Each scene shows the same named points in several views. A view is turned or mirrored, and shifted as a whole, has a little noise and may leave points out.

Scene 1
View 1
godi: -9,1,11,-16,28,-6,31,-38,4,15,16,3,-11,9,-19,0,7,7,25,20,-43,1
rugi: -4,10,5,-57,28,28,33,-41,-3,34,4,-19,-48,12,-33,18,30,38,83,-8,-66,-4
Buzo: -33,11,22,-37,19,1,24,-44,-15,30,-5,39,-41,3,-31,5,-14,-8,13,18,-61,-10
Kov: -7,-4,11,-13,32,-13,32,-37,6,0,15,-5,1,8,-14,-3,5,7,15,20,-34,3
nimum: -12,1,19,-44,36,-11,34,-43,-5,-18,-6,-13,-8,1,-19,5,2,18,20,-1,-39,-2
Siv: -7,1,16,-40,36,-13,37,-41,0,-17,-2,-19,-4,4,-16,4,8,20,22,0,-36,-2
fura: -23,5,22,-40,28,-8,30,-44,-10,4,-6,15,-22,1,-23,4,-8,3,10,9,-48,-7
kos: -15,11,11,-53,24,20,30,-43,-9,34,-1,5,-48,9,-33,14,13,21,58,3,-65,-6
lutid: -22,11,26,-70,34,-4,31,-47,-17,-14,-25,-4,-30,-2,-27,13,-2,21,24,-11,-51,-10
valik: -5,-1,13,-27,34,-10,34,-39,4,-5,8,-12,-5,6,-17,2,9,15,26,10,-38,-1
duzen: 0,1,3,-30,30,11,33,-38,7,22,18,-19,-22,12,-23,9,25,27,59,7,-49,1
dit: -22,5,34,-71,45,-30,37,-49,-16,-60,-36,-19,3,-9,-15,6,-13,20,-12,-15,-30,-8
kitot: 2,-7,-3,20,24,-5,29,-28,19,38,47,3,-1,19,-15,-6,15,-1,34,39,-38,8
Mas: -17,1,26,-45,40,-25,35,-43,-8,-37,-15,-9,4,-3,-14,1,-9,11,-7,1,-31,-4
kufin: -15,-4,7,23,19,-9,24,-31,10,44,39,33,-9,14,-18,-10,-4,-19,9,49,-45,5
View 2
lutid: -34,-4,-17,-31,5,13,-25,44,27,34,14,-5,10,25,24,-28,27,54,-36,-8,-20,7
kitot: -7,-22,27,46,-35,-24,-4,36,8,-15,37,6,16,4,-22,13,11,22,-14,9,-17,2
dit: -36,14,-12,-23,48,41,-6,8,26,31,28,-5,-15,-9,34,-41,39,58,-25,-25,-22,4
Kov: -18,-9,14,23,-4,-1,-5,24,13,1,34,0,4,-5,-2,-7,23,33,-18,-3,-18,2
rugi: -38,-19,-6,-25,-40,-32,-51,78,13,22,18,-9,48,38,4,0,32,37,-45,20,-2,1
valik: -25,-7,9,8,-2,0,-14,31,13,7,34,-3,11,0,4,-10,29,35,-24,-2,-13,1
kos: -25,-23,-7,-17,-37,-17,-32,67,22,20,8,-3,30,45,4,-5,15,42,-36,9,-18,6
duzen: -30,-14,9,3,-26,-25,-35,54,7,8,33,-5,32,14,-5,3,31,31,-32,13,-5,1
godi: -15,-14,10,19,-15,-6,-7,35,15,2,29,2,8,10,-4,-3,16,36,-20,0,-20,3
Mas: -29,6,-3,-7,29,27,-4,14,22,19,31,-3,-10,-8,20,-29,32,49,-23,-18,-21,2
fura: -16,-13,-4,-2,-5,11,-5,36,28,15,14,1,0,23,11,-20,11,48,-23,-11,-29,8
Buzo: -4,-25,-8,0,-28,6,2,46,37,14,0,6,-1,47,6,-16,-11,50,-21,-8,-41,12
View 3
valik: 22,-28,-2,-25,-7,3,26,-16,-43,-33,24,22,13,-29,37,-26,4,32,-18,5,-2,4
godi: 20,-18,2,-21,-1,-5,22,-13,-34,-32,29,16,17,-35,26,-24,11,38,-33,-5,4,-2
dit: 36,-40,-27,-23,-19,15,38,-71,-72,-54,0,25,-10,-22,70,-12,-7,24,9,51,20,8
kufin: 11,19,-7,-12,16,-29,16,-4,-17,-39,49,14,24,-26,-8,-8,27,38,-54,-32,14,-17
Mas: 28,-26,-24,-20,-11,4,33,-52,-60,-50,13,26,-1,-21,50,-11,1,25,-3,29,14,2
Kov: 18,-18,-11,-24,-2,-8,25,-14,-40,-37,31,24,15,-21,27,-19,6,29,-20,-3,0,-1
nimum: 27,-33,-5,-23,-12,7,29,-32,-51,-38,13,19,7,-33,50,-25,1,34,-13,19,6,6
Buzo: 32,2,9,0,6,-10,22,-44,-30,-44,21,-8,13,-57,23,-16,27,57,-62,3,39,-10
kitot: 10,-9,4,-23,6,-17,17,16,-20,-25,44,21,28,-29,5,-25,13,35,-40,-30,-10,-6
Siv: 25,-36,-6,-26,-11,7,30,-24,-50,-34,16,23,9,-30,48,-27,-1,31,-10,16,-1,7
fura: 31,-16,0,-13,-4,0,27,-43,-42,-43,16,7,9,-44,40,-20,13,45,-36,14,24,-2
duzen: 21,-39,26,-28,-9,8,23,10,-31,-17,20,15,24,-47,40,-46,4,44,-31,-6,-13,9
View 4
kufin: 1,19,-57,-42,38,-2,21,0,-3,8,-23,-7,7,7,-26,-8,10,17,-9,-6,-42,7
valik: 18,10,6,-30,29,13,-16,-22,-30,5,18,-1,11,0,-35,-15,5,28,-28,-20,-3,-9
kitot: -1,23,-38,-38,38,12,19,-3,-13,-3,-6,6,10,2,-29,-20,19,24,-40,-22,-34,-9
dit: 38,-10,59,-26,25,6,-65,-48,-46,22,31,-18,12,5,-45,1,-9,32,12,-7,36,6
fura: 35,11,-7,-26,21,0,-19,-23,-31,21,21,-20,-2,0,-28,-8,-17,20,-3,-8,-1,5
lutid: 51,10,18,-16,12,5,-35,-31,-47,23,47,-21,-5,-7,-29,-11,-28,23,-11,-16,15,-3
Siv: 19,5,20,-30,30,14,-28,-29,-33,8,19,-3,15,1,-39,-13,6,30,-22,-17,7,-7
nimum: 30,7,19,-26,25,10,-29,-29,-38,12,27,-9,8,-2,-36,-12,-5,27,-17,-17,8,-6
rugi: 49,35,-13,-7,5,23,6,-9,-46,8,68,-3,-12,-21,-16,-35,-25,22,-71,-41,-6,-28
Kov: 9,9,-2,-35,35,11,-12,-19,-23,6,4,-1,13,4,-36,-13,11,26,-20,-15,-9,-3
kos: 50,31,-24,-12,7,13,2,-9,-39,17,51,-15,-14,-14,-16,-23,-31,19,-41,-28,-9,-15
Buzo: 43,20,-37,-23,13,-8,-2,-11,-24,28,19,-30,-16,-3,-18,-3,-31,12,6,-4,-17,11
godi: 17,16,-15,-32,29,9,-4,-15,-24,8,11,-5,6,1,-32,-14,3,23,-24,-17,-14,-4
Mas: 24,-5,34,-31,31,5,-45,-37,-35,16,15,-13,13,6,-43,-2,0,30,3,-8,18,5

In a view up to two points have been moved. Name them for each view, in the order of its rows, or write -.
view 1 -> kitot
view 2 -> dit
view 3 -> Buzo
view 4 -> Siv

Scene 2
View 1
munog: -1,-33,-45,-14,-25,-11,-9,4,-3,7,8,49,0,-18,-5,41,-9,34,-8,-23,-26,24
funa: 11,-12,-27,13,-10,-2,-3,-14,2,-8,-12,38,-9,-21,0,37,-5,9,-6,1,-4,-7
vofad: 1,-37,-50,-31,-22,-24,-20,17,-11,8,29,48,3,-14,-5,37,-15,39,-10,-37,-30,30
lamir: 36,-8,-15,-16,-4,-14,8,21,11,-10,-22,75,12,-12,8,23,15,-8,-4,-7,23,-30
dibu: 0,-22,-31,-20,6,-41,-63,-4,-37,-7,69,3,-15,-14,-15,35,-37,27,-9,-34,-33,18
suvi: 37,-6,-14,-13,0,-17,0,18,6,-12,-15,67,5,-13,5,22,11,-9,-7,-6,23,-32
suv: 14,3,-14,61,2,16,4,-52,15,-21,-39,18,-26,-33,1,40,-2,-7,-3,31,2,-30
Fute: 39,2,-9,23,-2,10,27,-8,28,-16,-56,69,1,-20,13,28,24,-22,-4,21,34,-47
biz: 21,-7,-16,6,7,-18,-22,-9,-7,-15,6,32,-11,-18,-1,31,-9,-1,-5,-5,3,-20
nofaf: -12,-22,-40,31,-17,1,-19,-36,-5,-2,5,10,-21,-28,-8,48,-22,30,-7,-1,-36,22
Gem: 8,-9,-20,10,14,-28,-49,-22,-24,-18,38,0,-22,-17,-9,35,-29,9,-5,-9,-16,-5
Rov: 43,19,11,37,27,-5,-4,-25,10,-33,-30,35,-15,-19,7,24,9,-39,-1,30,39,-68
Kodit: -13,-20,-35,21,2,-18,-53,-40,-24,-7,43,-13,-27,-24,-16,44,-37,31,-7,-11,-42,22
vigi: 22,-1,-10,10,20,-26,-39,-16,-16,-23,24,14,-18,-16,-6,30,-17,-6,-6,-2,4,-26
View 2
biz: -17,7,27,4,-18,-18,10,14,-1,17,16,-2,5,5,13,-13,16,33,17,-1,6,11
suv: -56,-11,30,-7,-26,-37,5,-16,20,27,50,35,3,-3,17,4,2,45,39,20,6,27
vofad: 33,-2,47,-28,-4,-23,10,18,-35,23,-39,-49,20,11,-11,-18,13,30,22,-40,-37,-19
Rov: -50,18,14,29,-29,-3,15,15,29,8,46,37,-13,-6,38,-9,22,29,3,29,44,31
Gem: -1,15,14,11,1,-27,-1,28,-31,19,34,-25,26,47,-5,-24,19,35,51,-7,-18,-1
lamir: -8,5,45,-10,-32,-2,24,9,15,13,-28,2,-15,-35,24,-12,17,28,-21,-14,16,11
munog: 12,-8,48,-32,-9,-27,10,8,-22,28,-28,-33,16,0,-8,-11,9,35,23,-34,-31,-9
vigi: -8,20,12,20,-6,-13,6,30,-15,13,33,-13,13,32,11,-23,23,31,31,1,4,7
suvi: -5,15,34,3,-26,4,19,21,8,10,-15,-2,-12,-20,26,-17,22,23,-16,-9,20,10
dibu: 29,19,18,6,14,-24,0,41,-50,18,6,-59,34,57,-17,-33,22,30,54,-29,-38,-17
Kodit: 1,-2,21,-8,7,-44,-7,15,-38,29,38,-32,37,54,-19,-15,11,44,76,-17,-41,-5
Fute: -40,0,39,-3,-41,-6,21,-7,35,16,6,34,-21,-42,36,0,13,30,-18,11,34,25
nofaf: -13,-16,39,-29,-6,-48,-2,-7,-20,34,21,-13,28,22,-14,-2,2,48,59,-13,-36,0
View 3
Fute: 5,16,1,34,19,10,93,-42,1,-64,26,16,1,-19,-68,11,41,-13,48,-39,4,-51
Gem: 7,2,-16,12,-15,-5,50,-12,-25,34,-2,18,-34,10,27,-5,28,-25,-5,15,11,-3
dibu: 35,-10,-4,-20,-26,-8,50,-3,-25,62,-10,27,-53,10,32,-4,24,-28,-18,45,34,11
lamir: 36,16,10,-2,4,6,98,-34,4,-32,17,24,-23,-13,-60,5,45,-13,41,-3,26,-36
suvi: 33,19,3,0,1,4,95,-34,4,-26,15,20,-23,-10,-52,1,43,-13,40,-2,22,-34
suv: -34,-5,-10,65,18,8,54,-28,-27,-38,18,12,4,-7,-16,12,24,-26,11,-42,-8,-34
vofad: 51,-20,29,-35,-8,-2,68,-5,-17,30,3,33,-47,-10,-21,13,29,-24,-5,37,56,-3
Kodit: -4,-26,-7,17,-10,-2,30,0,-42,44,-4,22,-36,7,39,6,17,-33,-30,18,20,7
vigi: 8,18,-24,16,-13,-3,64,-24,-13,14,3,14,-32,9,9,-9,36,-17,14,6,3,-14
funa: -1,-10,7,28,12,3,67,-20,-20,-23,15,20,-12,-9,-28,13,28,-24,11,-16,16,-29
View 4
Fute: 20,13,32,-33,1,15,-15,-4,25,-30,0,-25,-17,35,6,51,-11,-3,-5,-35,-42,45
biz: 1,7,-6,-21,3,12,0,-18,10,-6,10,-2,-15,12,2,33,7,13,1,-28,18,-1
Rov: 4,-4,32,-54,-32,29,-19,-18,-16,-30,22,-37,0,34,3,30,-12,3,-16,-26,-19,17
lamir: 17,21,10,-37,24,11,-3,-10,32,-14,-23,-15,-42,26,-5,69,4,-3,-2,-41,4,15
munog: 3,21,-41,13,45,-5,17,-13,53,10,-8,31,-32,-6,6,44,23,17,24,-34,36,-5
nofaf: -12,4,-42,30,16,-2,14,-19,29,9,30,37,2,-11,21,7,18,30,24,-20,23,-7
vigi: -6,5,-9,-36,-7,16,3,-25,-5,-4,13,-11,-13,12,-2,28,11,15,-3,-26,37,-19
Gem: -19,-1,-37,-13,-5,10,12,-31,-7,11,24,12,-8,-4,2,13,20,24,8,-20,63,-37
vofad: 1,24,-51,10,53,-11,23,-17,52,19,-18,31,-44,-10,-3,54,30,18,23,-36,61,-21
suvi: 14,18,8,-39,20,14,-2,-13,22,-12,-19,-17,-37,24,-8,65,6,-1,-1,-40,11,11
funa: 2,8,-16,-5,13,6,3,-14,27,-5,11,10,-13,8,10,32,9,14,12,-29,8,6
Kodit: -26,-4,-57,15,3,2,19,-32,6,19,36,37,5,-20,12,-3,26,35,20,-15,63,-40

In a view up to two points have been moved. Name them for each view, in the order of its rows, or write -.
view 1 -> biz
view 2 -> lamir
view 3 -> vofad, funa
view 4 -> vigi
